Each row is a point on a landscape with many valleys, with its height.
A ball rolls from a point to the lowest of its 2 nearest points, and stops where none of them is lower. Distance is the straight distance between rows; heights are no part of it.
<242> height 529: [ 16   5   8  -3 -10  14  17  14 -10   8  -5  23   8  10 -17 -15  22  -6
 -10  24 -10 -10   4   3   9   9  -4   9   3 -14   3   4 -18]
<1443> height 349: [ -2  22  14 -24   1 -17   4   8  -8 -10  -7  16  15   1   1   6   5   8
  -5  27 -14 -15   3 -24  10  -6  26   6   5   6 -14  13  -4]
<292> height 674: [ 19  -1  -5  -7  -5   5   8  -7   9 -20   0  -2 -15  -1   7  23 -30   0
 -11 -12   0  14  17  14  -5   3  11   1  18 -10   7 -27   1]
<1228> height 553: [-12 -13   2   9  -6   6   6 -10   5 -13  32  -4 -12   7   1  -5  10   2
  15  -9   0   5 -14  -4 -10 -13 -16  -6  -8 -22  10   2  13]
<910> height 329: [ -8   9   3  10  -9   0 -17  10   3  20  16  -4  -9  -5  -9  -9  21  -2
  11   6  -7  -5  28   8  10  15  -1  -4  -8  19  -4  21 -12]
<1483> height 417: [ -4 -11  19 -20  -5  -9   5  13   2  -3   3   6  17   3  -9   0   7   9
   4  33  -7 -22  -8  -9  -3   3   8  17 -16   3 -12  38  -2]
<414> height 722: [  3  -5 -22   2   2   7  26 -10  -5   5  -7   1  -9 -22  27  11 -21  10
   3 -22  -1  14  18   1   2   1  -7 -11  15   7  10 -28  -4]
<1439> height 473: [ -5  17   9 -20   1   2  13  14  -8  -8   6  31  -7   9   4  -8  25   5
 -13  19 -19   2   3 -18  13   9  16 -12   3 -26   9   0  -4]
<1297> height 194: [-22 -10   8 -17   7 -13 -32  13   1  -9  20   6   4  11   1  -9  -1  17
   7  -3 -10 -17 -18  -6   7   1  -3 -13 -24 -26   7  14   1]
<1150> height 386: [  2  12  -1   5 -22   6  10  -2  18   4  15  -2  -1  13   7  26   0   5
 -17  16   7  15  33  24 -13  -5  21  21  22   8  -7   9  -2]
<398> height 457: [ 10 -12 -12  -5  -1  -2 -19 -16  -2  27 -15  -7 -15   4  -5  -2  -5   7
  -3 -12   3   1 -10  15  -5   2 -15  10 -16 -13 -11  -6  -2]
<1344> height 420: [ -4  -8  -3   1  -4  -7   5   2   9  -8  -7 -19   5 -13   6   5  -1   9
  16 -31  12  24   2   8  13 -12 -13 -26  14  -7   2 -10  10]
<1078> height 210: [-13 -10  13   1   3  -2 -28   3  20   3  -4 -16   6   0   2  13 -13 -14
   1  10  12   5  -2   3  -4  14  20   6  -6  19 -10   5   5]
<942> height 639: [ 17   2   6   6   4  -7  -1  -6  -2  17  -2   2 -10  20 -10 -13   0  -8
  -5   0   8  -9   6   4 -16  -8   8  30   6   4  -9 -15 -16]
<616> height 429: [  0  -8 -24  25  20   7  -3 -17   7  -2   4 -12   8 -12  11   0  -3 -14
  -3 -34  16  -3  14   2  -1  -9  -4   3  22  37   6 -34   5]
<781> height 355: [ -7  -2  -3   0  -1 -10  -2  -5 -12   5   6  -8   2 -17  -6   4  12  13
  16  -2 -10  -6 -14 -12   3   0 -22  -2 -20  -1   0  23   2]
<842> height 575: [ -3 -16  -2  17  -1   4  20 -10   0 -10  14 -17  -4   3   3   3  21  -1
   5 -22   9   9  -7  -1 -12 -23  -7   4   8 -13   7  -7  15]
<1065> height 682: [  0  19   5  11  16  -8  -4  14 -11  -4  -1  -2   0  19  13  -3  -4 -19
 -17  12  -1 -12 -13   0 -17 -19  22   9  15  19  -3 -12  -6]
<1146> height 152: [-11 -12  13  -1  -7  -6   5  11   8   0  -7  -4   9  12   4  -2   2   1
  -9   9   9  -5 -12 -17 -10   2  21   8  -3 -15  -4   7  -1]
<956> height 198: [  0   4   0   2  -4  -2  24   0  -7   2  13  -7 -15   6  -3  13  26  -9
 -10  16  -2   8  -4   2 -13 -16   2   1  -1   3  -5  19   6]
<688> height 433: [-22 -10  -8   8  14   9 -14   1  -4   3  -7 -11   5  -6  13   4  -2   1
   4 -13  -2   7 -18  -9   1   4   3  -9  -9  -1  11  -4   3]
<423> height 224: [ -2  -2   9  -6 -18  -5  34  -4   0 -14   2   9   2  -3   4   8   2   3
   9   2   1   7  -2 -22   1 -13  -1  -8  14 -15   3  -6   8]
<1220> height 503: [  4 -21 -11   3  -3  -1 -27 -11   7  23 -11 -19  -4  -5  -3   5  14   5
   0 -20  15  10  -8  12  -2   0 -16   4 -15  -1 -16 -10   4]
<1217> height 141: [-16  -8  10   0  10 -16  28   3   7  -1  -9 -14   9 -14  13  11 -10  -6
  10 -11  12  -7  -8 -22  -9   6   9 -11  32  13 -16 -14  -9]
<775> height 330: [  9  13  13   8   1  -4   1  -5  -7 -14   4  12   7   6 -21 -15  -6 -10
  18  -6   1 -14   9 -12   4  -5  -6   6   7   2   5 -13  -5]
<1285> height 178: [ 14   9 -22  11  10   1 -15  -8   6  15   1  -2  -9  10  -6  -6 -10 -18
 -12 -12   5  -2  33  20   3  -4   0   3   0  38   2 -17   1]
<92> height 277: [ -1 -11   7  -7 -12 -16   6  -4  27  -5 -10 -15  14  -6  -5  15 -24   5
   2 -18  26   5  12  -3 -15   9  10   0  29  -4 -15 -23   0]
<828> height 238: [-28 -16 -10  -4  11  -7   3   3  -1  10 -25   0  26 -14   4  -9  -9   8
  18 -31  10 -14 -13 -14  15  15 -11 -18   6   3   0  -1 -13]
<536> height 408: [  1   6 -12   3   7   6   8  15 -21   5 -23  -2  17  -4   8   4   3  -9
 -12  16 -10   1 -16  11   5 -14   4   2 -13  15  11  16  -3]
<1188> height 274: [-18  -2  -6  -1   8  13 -19   6  -4   6   4  14  12  12  31   0  -9  -1
  -2  21 -13 -16   0  -4  10   3  17  12 -18  24  -3  10   2]
<1316> height 248: [-10  -4  12 -13   6 -16  14   7  -7 -11  -1  15   7  -4  -5  -9 -12   5
  15  -7 -10 -21  -8 -27  11  14  -5 -15   9 -22   1  -5 -14]
<35> height 403: [ 20   0   1 -12  -5  -1  23   2  -3 -20 -17  -9   8 -23 -12  16 -11   1
  -3  -8  -2   7  -5   3   8  10 -12 -27  22 -19   0  -5   4]
<1127> height 578: [  9  -1 -10  -8  12  11  -9   5 -13  -4 -13   6   6   0 -13  -8 -20  -1
  -7   2 -13 -10 -23   9   8  21 -11 -14 -17 -19  16  10  -2]
<424> height 129: [ -8 -18  -6   5  -5  17   9  11   5  12   1  -2 -15  12  19  -7  11  -4
 -19   4   0  11  -4  19 -12  -4  12   0  -9 -26  17  -2   6]
<1484> height 334: [ -6 -23 -12  15  13   5  -4  -8   8   2 -11 -13   6   6  -1  -9   1 -10
  -5 -32  22   1  -6   4 -12 -12  -1  13   0  -2  13 -38  -3]
<1128> height 315: [  1   9  -2   2 -11   7  -1   6   8  12   7   0 -18   8  22  13  -4  -7
 -17  14  -4  12  21  13 -10  -1  23   8  15   9  -5  -9  -4]
<1264> height 219: [-15 -21   9   4   1  -9  13  -2  23  -4  -1 -21   6  -3   5   8  -9  -2
   7 -25  22   2  -1 -13  -9   0  10  -2  30  -5  -8 -23  -3]
<714> height 258: [ -4  -2  14  -1 -21  -3 -12  14  20  -4 -13  -8  19   0  -8   8 -15  -8
   2  13  16   7  15   5  -3  15  26   1   0  13  -5  13   4]
<236> height 464: [-17 -10 -16  -8  10   6   3  -9   2   6  -8  -9 -13 -18  24   0  -7  21
  10 -30   2  27 -11  11   4  -5 -23 -28   4 -18   8 -11   8]
<551> height 62: [ -2 -22   1   3 -11   4  14   4   0   7 -18  -1  16  -1   9 -11 -12   5
   3  -4   6 -14  -6 -20  -5   7   9   3   1  -4  -2 -11  -3]
<1293> height 182: [ 13   5   6  -5 -13  -8 -10   7   3   5  -8  -2  -9   8   3   8   6   6
  -2  -5   4  26   7  29   6 -21  -1   6  -2 -11  -4  -6  -2]
<795> height 171: [ -9 -15  -3  -7  10 -10   7   3  -7  10 -25   3  15  -2   0  -7 -17  12
  11 -22   0 -18 -17 -13   4   6  -8  -6   3 -13  -6 -10 -16]
<211> height 286: [-10  15   9   7  11 -12  -1  -4   0  -5  19 -14  -9 -12   5   3  -1  -6
   5  11  -9 -22  -2 -31 -17  13  10  -6  14  23 -19   8   4]
<1032> height 436: [ 18  -1  -4  -2  -9  21   9   3  -3  -4   1   1  -6  -3  -5  10  -7 -10
  -4  22 -13   4   3  17   5  20  -1  -8  -2   1   3  14   3]
<1193> height 453: [ 13  22  19 -18 -18   2  -6  -7  14 -12  15   8  -2   6 -24   6   5   6
  -7  17   2   4  15   2  -4  23   4  -2  25 -35 -10   4  -4]
<982> height 380: [ -5   8  19 -37   2  -8   8   1  -2 -10   6  26  10  10  -4   5   6   7
  -8  41 -18 -21  -7 -20   4  -4  18  19  -5 -10 -13  22  -6]
<12> height 391: [ 18  -2   6 -15 -18   7   5  -3   3 -14  10  -3  -7 -12 -13  12   2   4
  -2  17  -7   8 -13   7   5  15 -18 -20  -5 -23  -4  20  14]
<320> height 372: [-29  16 -13  15  10   6  -4  -1 -21  11   3  11  -3   1  25 -18  16  10
   1 -18  -8   1  -3 -23   5 -13  -5   7  -2   3  15 -10  -7]
<1025> height 220: [ -4   3   6  12  17 -12  17  -5   2  -4  -1 -17  -2 -22   2   4 -17 -10
   9  -7   3 -19  -4 -20 -16  18   4 -12  26  22 -17  -6  -2]
<632> height 459: [-25 -18 -14  17  18  27 -21   4   2   7  -5  -4   6  -1  20  -2   2 -14
 -12  -2   8   9 -19   7  -1   3  12   3 -15  11  17  -3   4]
<603> height 462: [-29 -10 -16   6  25  13  -4  -8   1   7  -9 -12  -1 -24  18   8 -11   2
   3 -29   7  11 -14  -3   0  10  -8 -24   7   3  10 -10  -3]
<619> height 407: [  2  30  -8   9   8  14   3   1 -25  -2  20  27  -9   7  12 -17  15  -2
  -6  17 -17  -3   4  -3  12  -9 -11  -1   3   6  13   1  -3]
<806> height 426: [-19  15   1 -17  13 -10   3  -3 -17  -7   8  34  -9  13   7   3   6   6
  -4  13 -21  -6 -15 -15  15 -23   7   6 -17  -9   8   5  -1]
<561> height 290: [-13  -8   7 -13   2 -21 -10   2  -3  12  -8 -10   3   5   4   0  23  15
 -12  -8   3  -2 -37  -5  -5 -23  -4  -3 -17 -24 -17   9   9]
<1407> height 61: [ 27  12   5  -1  -4  -7  26  -8  -7 -15   7 -16  -9  -6 -19  27  19  -5
  -6  10  -4   8   4   8  -5  -9 -12   6  14   3  -9  18   7]
<1184> height 239: [-16  -9   5 -26   8 -16 -14   9  -2  -2   7   1  -5  13   2  -1  10  17
 -22   1 -13 -17 -34  -7  -1  -8   3 -17 -24 -36  -9  14  12]
<798> height 130: [-15  -4  10  16   8   4 -23   3  15  16   9 -20  -5  -3   4  10  12 -16
  -4  16   4  -4  -2   8 -10  16  14   9   0  35 -21  13  -4]
<1406> height 522: [ 16  -2   8  -8 -28  -9  13  -7  12   5   0 -13   0  -6 -13   9  13  14
   0  -3  13   4  20  -7 -12   8   0  12  16 -11 -18   9   2]
<886> height 368: [ -5  26  -7  12   7   5  -9   5 -16   2  28  14 -16   4  12  -7   6  -8
  -1  28 -24 -12   5  -6   2   1   2 -16   3  19  -1  14  -2]
<893> height 502: [  5  14   8   5  -2   3  11   3   3 -21  23   6 -17  20   0   0   8   3
  -7  -2   2  19  27   6   3   1  10   1  18 -18  15  -5   7]
<592> height 596: [  0 -10 -12  27   4   8  28 -12  -3 -19  21 -19   1   4   6   2  11  -2
   6 -26   4  -5   9 -10  -5 -15  -2   2  17   8  10  -4  10]
<926> height 389: [  7   2  -6   4   1  -6 -18  -6   7   0  -8   0   4  -6 -25  -9 -19  -7
  18 -10   6  -3   8   5  14  16 -15 -12 -21  15   5   3   4]
<216> height 383: [  3  -4 -29  17  18   6   2 -18  -4   6  -7 -11   3  -2  -7  -7  -1  -4
  -7 -42  13   0   8   5  -8 -13 -13  13   5  15  18 -28  -3]
<553> height 526: [ -9   0   3  11   6   4  -3   5   5 -12  14   0 -15  14  13 -13   2   7
   7 -21   9  28  12   3   3  -5   5  -8   2 -19  18 -20  11]
<449> height 450: [  3   6  24 -18  -6 -24   6   2   6 -13  14   2  12 -17 -27   0  16  11
  15  28  -6 -18  -8 -18  -2   8  -1   6  -7  -2 -13  35  -6]
<173> height 402: [-25   6  -8  -6   9  -4 -20  10 -11   0  -2   5   3 -10  16  -4  -1  18
   9 -11 -10  11   1  -9  21  14  -2 -15 -15  -1  12  11   2]
<825> height 620: [ 16  -3 -12  23  -3  14  32  -5 -15 -12   9  -8   9 -10   7  -1   4  -9
   1  -1  -5 -10   3 -11 -12  -8  -9   1  14  14   8  -3  11]
<673> height 634: [ 15   8   2  -5   1   1 -11 -24   0  16   5  14 -15  -7  -2  -8 -18  -1
  11  13  -5 -24   9  -6  -3  10   2  19  -3  24 -22  -2  -8]
<327> height 128: [-29 -11   3   6  21 -12   6  -4  -3  -2 -12 -17   8 -10  10   9  12  -5
   2 -20  12   4 -38  -6  -7 -31   1  -2  11  -7  -1 -16  -1]
<357> height 545: [  0 -29   2   6   0  -7 -16 -13  20  16 -13 -12  10 -15  -2   9   4  -2
   7 -15  23   4  -8  -3  -2   0  -6  19  -7  24 -20 -16   7]
<480> height 602: [ 17  -6  -6 -12  -2  14   4   0  -7 -10 -24   9   4  -6   2   0 -22  -2
  -7   4  -4  10 -19  17   8   0 -11 -11 -14 -26  16  -7   5]
<541> height 394: [-11   0   4  -3   4 -14  -7   3  -9   1   5 -18  -1 -10  -3  17  12  -2
   8  13  -7  -3 -19  -7   0   3  -4  -2 -20  12 -10  30   6]
<865> height 336: [ 24   7   7  -5   1 -10  -3 -14  -4  -6 -14  10   6 -11 -33  -9 -17  -6
  18  -4   2 -12   2   0   8   5 -17   9  -2  10  -8  -5  -3]
<768> height 90: [ 22  10   8 -17 -19 -11  -2   7   5 -11  -7   4  -2   7   0   8   9  13
  -9  -6   9  26   7  19  13 -21  -4  -7  14 -28  -1  -9   9]
<1223> height 427: [ 16  -2 -11   4  -3   7 -12  -4  13   6   1   2  -7   4 -24 -17 -10  -1
   6 -15   5   3  26   7  11  21 -16 -13 -15   1  10  -4   8]
<609> height 496: [  5   6  14 -25  -6   0   3  16   4  -8   1  22  11   7 -14  -9  28   5
  -8  26 -16 -10  -6 -10  14  13  -1  -6  -4 -30   6  12 -11]
<856> height 603: [-18 -19  11   7  12 -13   5  -7   0  12 -10  -6  19 -14   7  -4  -2   9
  22 -11   7 -23 -14 -26  -4   0  -7  15   4  26 -23  -1  -6]
<577> height 397: [ 27  -4   1 -10  -4  -8 -14 -18   1  10 -14   7  -8   0 -19  -6 -16   4
   9  -6   5  -4  -5  12   0  -6 -20  13 -12  -7 -12  -9  -4]
<1331> height 700: [  7   1 -11   3   1   5  12 -17   2 -10  11   2 -15  -8  29  15 -21   5
   7 -18  -5  13  21   4   2  -7   2   1  18  14   4 -29   4]
<796> height 735: [  1   1  18   5  -4  -1  -5 -12   8  -9  24   7 -13  15 -11   2  -9 -12
  17  23   4   2  -4  11 -12 -16  -3  21  -5   7  -8  13  -1]
<1222> height 331: [ -9   7  -8  18   0   6 -10  -1  -5  16   7   2  -4   6  21 -14  22   1
   3 -17   5   5  20  -7   2 -10   6  14   1  15   5 -17  -1]
<454> height 47: [-27  -3   7   1  17 -18  26  -5  -3  -1  -5 -10   4 -12  17  18   4  -6
  12 -13  10   3 -23 -18   0 -19   1 -13  17  10 -12  -9  -6]
<838> height 335: [ -7  10   1 -11  -2   2 -12  10 -11   6  10  18   5   1  -1  -6  11   9
  11  18 -16  -3   5   7  26  -1  -9   2 -26   2   7  29 -10]
<1229> height 215: [-21 -16   2  -8  10   9 -16  10  -1  10   2  10   1  23  14   3  -9   0
  -4  14 -11 -11 -14  14   8  -1  11  13 -21   0   1  14  -1]
<171> height 234: [ -6  -3  -4   2  -4  13   0   8   3  22  -7   7 -19  17  23   1  -4  -5
 -20  10  -7  13   9  19  -4  -4  17  10  -6  -6   4  -9  -9]
<701> height 379: [ -2 -11  12  -8 -19  -7 -13  -5  17 -10  10 -11   0  -7  -1 -10 -10  14
  18 -19  10   9  -4   1   6  -2 -13 -26   0 -17 -13  -5  14]
<483> height 250: [ 20  17  18 -21 -12   3  16 -12  -3 -15  -4  17   7  -8  -7  15   9  -5
   6  37  -7   2  -6   0   5  -9  -7  13   7   4  -9   8   1]
<1246> height 52: [ 16  -3  -9  14   3   2  -6  -8  20   1   5 -19  -4  13 -14   6  -6 -13
  -8 -17  12  -2  28  13  -4  10   9   8   4  25   3 -13   6]
<1409> height 183: [ 26  11  18  -8  -4   4  16  -6   3 -30   1   0   4  -1 -22  11   2 -12
   1  21  -1  -2  -1   9  -2  -2  -8  11  18  -1   1   4   4]
<389> height 169: [  9  -4   4  12  -6  -6 -10  -7  18   1  13 -24  -7   8 -27   1   9  -9
   1  -8  17  -5  24  12 -10  15   1   5   4  16 -13  10   4]
<646> height 604: [ 10   2  12  -2   3 -15 -12  -7   3  17  -3  -1  -4   2 -11 -10  -2   2
   6  10   1 -20   5  -4 -12   6   9  29  -4  24 -27   4 -15]
<540> height 715: [ -9   5   2  16  10   6  -5  -2  -9   1  13   1  -8  13  -7  -8  -2 -16
   4   7  -5  -5 -13  14  -6 -12 -11  12 -11  11   3   4  -7]
<1337> height 430: [-19   5  -7  -7   7  -4 -16   6 -12  -4 -14  19  13  -2   3 -22 -15  27
  14 -27  -4   6  -5  -9  27   3 -16  -7 -10 -15  20  -3  -4]
<663> height 487: [ 12  13   5  -9 -26  -4   5  -9  20  -1   6   1   7  -2 -14  15  -3  17
  -5   3  15  10  30   5 -12  19   5   9  26 -20  -9   9   6]
<1505> height 555: [ -1  -4 -16   2   1  14  -9  15 -13   6 -11   8  10   3 -13 -21   3   9
 -12  -1  -8  -4 -19  14   6   7 -17 -10 -22 -24  21  19  -7]
<1196> height 699: [-17  13   1  15  24  -3 -14   8 -12   4   1  -8  -3  16   0  -2  11 -17
  -8   4  -6  -9 -24   2  -9 -10   7   9 -10  11   2   5  -8]
<331> height 460: [ 12  -7 -17   6  -2   6   8   3 -16   1 -24 -14  11 -20  10  20 -10  -6
  -2   1  -3  13  -4  14  -1  -9  -2  -1  -8  18   9   1   2]
<1381> height 325: [-19  17   1   7  15  -4   1  -4 -14  -7  29   3  -9  -5  12   1   2  -6
   8  10 -20 -19 -11 -33  -6   1   4 -12  -2  13  -1   7   1]
<1187> height 646: [  7   5 -19  15   6  18  17   2 -24   4  -5   1   2   2   6 -12   2  -7
 -12  -6  -5  -7   0 -11 -10   0  -3   1   4  -4  19 -11  -7]
<1259> height 573: [  1 -17  -3   8  12  -6  -4 -14   9  12 -17  -5  14 -14  -6  -3 -10  -6
  15 -18  15 -10  -4 -11  -5  -3 -11  17  -5  31 -10 -21   2]
<593> height 259: [ -5 -13   0  16  -9   4 -11   3  10   9  23 -16  -7   6 -10  -5  27  -2
   8  -8   8   6  18   5  -2  13  -6  -3  -5  -4  -1  11   2]
<1135> height 566: [  6 -14  12  -2 -13 -16  -3  -7  10  22  -7 -13   3  -7 -15  -4  11  11
   7  -2  16 -10   3 -15 -19  14   3  21  -3   6 -23  11  -6]
<509> height 381: [  5  12   9   0 -10   2 -13   3  -2  10  10  11   0  -7 -12 -10   5  -2
  17  23  -9  -8  19  10  15   1   2   3  -8  25 -11  24 -10]
<895> height 235: [ 12  11   7   2 -20   2  -1  14   7  -6 -13   0  14  -2  -6  -3  -7  -7
  -4   6  10   2  32  -2   7  18  22  -5  10  13   7   2   0]
<1063> height 161: [ 15  11  13 -17 -18 -10  19  -4   6 -22  -3  12   0   1  -9   6  20  11
   1  -3   4  17   3  -3   9 -24 -10  -6  17 -26   2 -10   7]
<813> height 486: [-18   0 -27  23  14  31  -7   3  -8  11  -7  -1  -2   3   7 -13  -2 -12
 -19  -6   2   9 -12  19  -9  -2   2   4 -14  13  28  -1  -2]
<246> height 482: [  1  13  13  -3 -14   8  10  13  12 -13  19  12  -6  19 -10  -4  13  -1
 -16  13   2  12  26   0  -1  13  15  -5  21 -26  11   4  -1]
<1339> height 481: [ -2  10 -19   4  11   7  10   9 -18  -8  -8  -5  -5  -9   7   1  11   9
 -10 -10  -5  30  -1   7   4  -4  -8 -23  -5 -15  25   2   7]
<568> height 648: [ 24 -10 -10  -7   1   2  -4  -9  14 -10  -7  -9  -7   6 -12   0 -26   0
  -8 -23  11   9   5  19  -5   4  -6 -15   6 -17   6 -22   9]
<1431> height 401: [-27  11  -6  -3  10  -7   5  -1 -22   3   7  23   1  11  20 -10  14   9
   4  -1 -14 -11 -13 -25   6 -19   1   9 -13  -8  14  -1  -4]
<1459> height 348: [  8  -1  20  -6 -10 -15 -19  -4  17 -16  -2  -8   6  -9 -18   3 -24   0
  20 -11  13  10  -5   4   4  -3  -6 -19   6  -5 -11   0  10]
<1011> height 373: [-28  16  -7  -5  11  -2 -28  11 -14   9  13  14   2   2  13 -14   8  18
   7  -1 -15  -2   7  -3  20   5  -4   5 -24   9  16  21  -7]
<172> height 627: [ 14 -22 -15   2   8  15  -2  -5   7 -10 -12  -5   2  -2  -5  -8 -33  -3
   0 -17   9   9  -9  15  -2  -4  -9 -17 -10 -13  22 -17  10]
<660> height 353: [  1  -1   6  -6   3   0  10  25 -10  11 -16   5  10   8  -6   8   5  -8
 -16  32 -15  -6 -14  17   9  -9   6   5  -9   3  -4  21 -10]
<1287> height 273: [ -2   8   4  -3 -11  -2 -12  10  -3  13   4  14  -9  12   2 -12  16  15
   9  -1  -3  19  10  11  17 -10  -5   1 -18 -14   4   5  -6]
<428> height 292: [ -4  -1  -4 -10  -6  -9  20  -6 -11   0  -6   4  -3 -17   2   6   5  14
  13  -9 -10   7 -17 -12   8  -8 -16 -18  -1 -16  -7   3   3]
<904> height 668: [ 15  10 -18  12   6  11   2 -10 -19  11   1   7 -11   1   3 -13  -8  -3
  -7  -8 -12 -12  17  -8  -7  14  -5   1   6   7   6 -14  -6]
<1186> height 475: [ 16   3  -6   4   1   4  -8  19  -2   4  -9  -9   1  10 -18 -11   6  -6
 -10 -13   1  10  12  18   4  15  -2 -17  -3 -11   8   2  -5]
<174> height 428: [  6  11  23 -22 -15  -5   0 -13  17 -22  18  11  -8  -3 -20  15  -6   7
   3  20  -3   4  -6  -5  -3  12  -9 -12  14 -28 -11  10   5]
<1477> height 173: [  6   6  -4   9  -9   0  -2   3   5  -2  -5 -12   4 -13   4   4  -3  -5
   4 -17   5   7  32   0   6  12  12  -5   8  17   0 -10   7]
<38> height 305: [  7  12  13 -11 -18  -3  10   0   2  -3  -4  16   9  -6   9   8  -4   3
   3  31  -1   5   7 -12   2 -10  15  14   5  10  -9  11   1]
<927> height 212: [  6 -19  13  -3 -15  -1   3  10  13   4 -11  -3   6  21  -4  -5  -5   0
 -16   5  19  -4 -16   6 -19 -10  11  12   0 -29  -1  -4   3]
<514> height 269: [ -4  13 -15  20   6  11 -20   1  -1   7  15   2  -9  14   4 -17   5  -5
   1 -11   1  13  33  19  11   1  -1  -1   0  28   9  -8   0]
<911> height 509: [-12  11 -27  15  16  18  -2   2 -18   1  -3 -14 -11  -4  12   2  13  -2
 -13  -9  -4  27  -5  18  -4 -10  -6  -9  -6   2  28   9   2]
<843> height 510: [ 20   7 -15   2  -4  -1   1  -2 -11   9 -19  -7   0 -24  17  17 -11  -6
  -6  11  -9   0   7   4  -2  -2   4   4  -1  31 -10  -4   0]
<1055> height 517: [  7  -6  -2   5  -1   8  -8  17  -3  15  -8   2  -1  17 -25 -15   4  -3
 -14   0  -2  -1  -5  33   7  -2 -18 -11 -11 -16   3   6 -15]
<433> height 448: [-10  18 -10  -6  15   4  13  12 -18  -9  -4  20  -9   5   6 -11  18   3
 -22   7 -17  11  -6  -9   8   4   2 -16  -8 -22  29  -1   4]
<1199> height 226: [ 11 -20   1   1 -16   6  20  -3   9  -3   1   1 -11  18   8  -1   1  -1
 -18   2   9   3  -4  16 -19 -13   8  14   5 -31   6  -9   8]
<1268> height 282: [  3   8   0 -15  -2  -4  24   9  -9  -9  -4  13  -4   5  -7  15  22  -9
 -20  35 -16   3 -17  -3   4  -9  13  -9  -9  -1   2  15   1]
<1384> height 34: [-19 -11   3  22  10  12 -23   3   7  19  18  -7   2  -7  15   4  27 -13
  -9   8   8  -4  -3 -11  -3  10  13   7   2  28 -16   4   0]
<934> height 667: [ 21  -1  -5   8 -10   6   5 -26   8   8  11  -2 -16 -15  -9  -2 -13  -5
  12   7   1 -16  24  -4 -10  21  -9   8  -2  26 -16   4   8]
<1045> height 327: [  3  -1 -11   2  -9  20  -4  -1 -11  12   5  26  -1   3  27  -6 -11   2
   1  27 -14 -12   6  -1  12   2   4   7 -16  21   2  11  -1]
<1085> height 249: [ 26  -2  11   1  -5  -3   9   0   8 -17  -3  -9   5   4 -19   9 -17 -13
  -2   8  13   0   2  13 -10  -1   1  14  12   7   1  -1   3]
<1029> height 666: [ 14  12  11   9   6  -6   4   2  -5  -7   0  10   1  16   6  -9  -8  -9
  -6  18   2 -17   0 -11 -18 -18  14  23  20  12  -8 -19  -5]
<224> height 388: [ -1  -6  -8   5 -12  21   9   6   1   5   2  -1  -3  -7  18   6  -7  -5
   0  21  -8   5   5  -3  -1  19  10  -7 -10  11   2  15   7]
<378> height 137: [-17  -8   5 -19  18  -3 -25   9  -4   8  14  12   1  21  -6  -9  -5  10
   4   8 -16 -30  -6  -1   5   9   3  12 -23 -15  -2  17 -10]
<883> height 352: [ 15   6   0 -17  -6   4   6   0  -5 -14  -2  -1  -3 -22  -6   5   3  11
   2  -3 -12  11 -13   2  11   9 -26 -37   0 -27  -1   7   9]
<473> height 278: [  5 -16   0  -5  -4 -12 -10   7  14   4 -23  -8  10  11   1  -1  -8  -7
 -12 -16  23   7  -5   8 -11 -14  10  14  -4  -9  -4 -27  -2]
<141> height 551: [  6   2 -18   2   2  -2 -10  -6  -1  13 -23  -2   8 -24  19   5 -26   0
  -2   2  -3 -16   8  -9   5  13   8  -3  -4  41 -12 -13   6]
<262> height 306: [ 13  -8  14  -1  -7 -15 -12  -4  21 -22   0 -22   6   6 -19  14 -20  -8
   8  -6  23  10  -7  19 -16  -9   3   7   4   0  -9  -4  10]
<125> height 296: [  3  14  15  -4   1  -2  -4  -4  -2  -8  15  20  -5   2 -11 -11  -1   0
  20   3 -12 -11   5 -19   8   4  -4  -2   0 -15   4  -1  -7]

For each start below, name the point where the ball stops.
<357> -> <551>
<1331> -> <551>
<806> -> <1246>
<414> -> <551>

Call two points neighbours if one is among the 2 nearest of the other. Go from one point of each pair to the other, from neighbour to neighbour, staying as low as possible. Name the highest point that can't be avoided.
<424> and <551> -> <1199>
<1246> and <768> -> <509>
<1246> and <1384> -> <714>
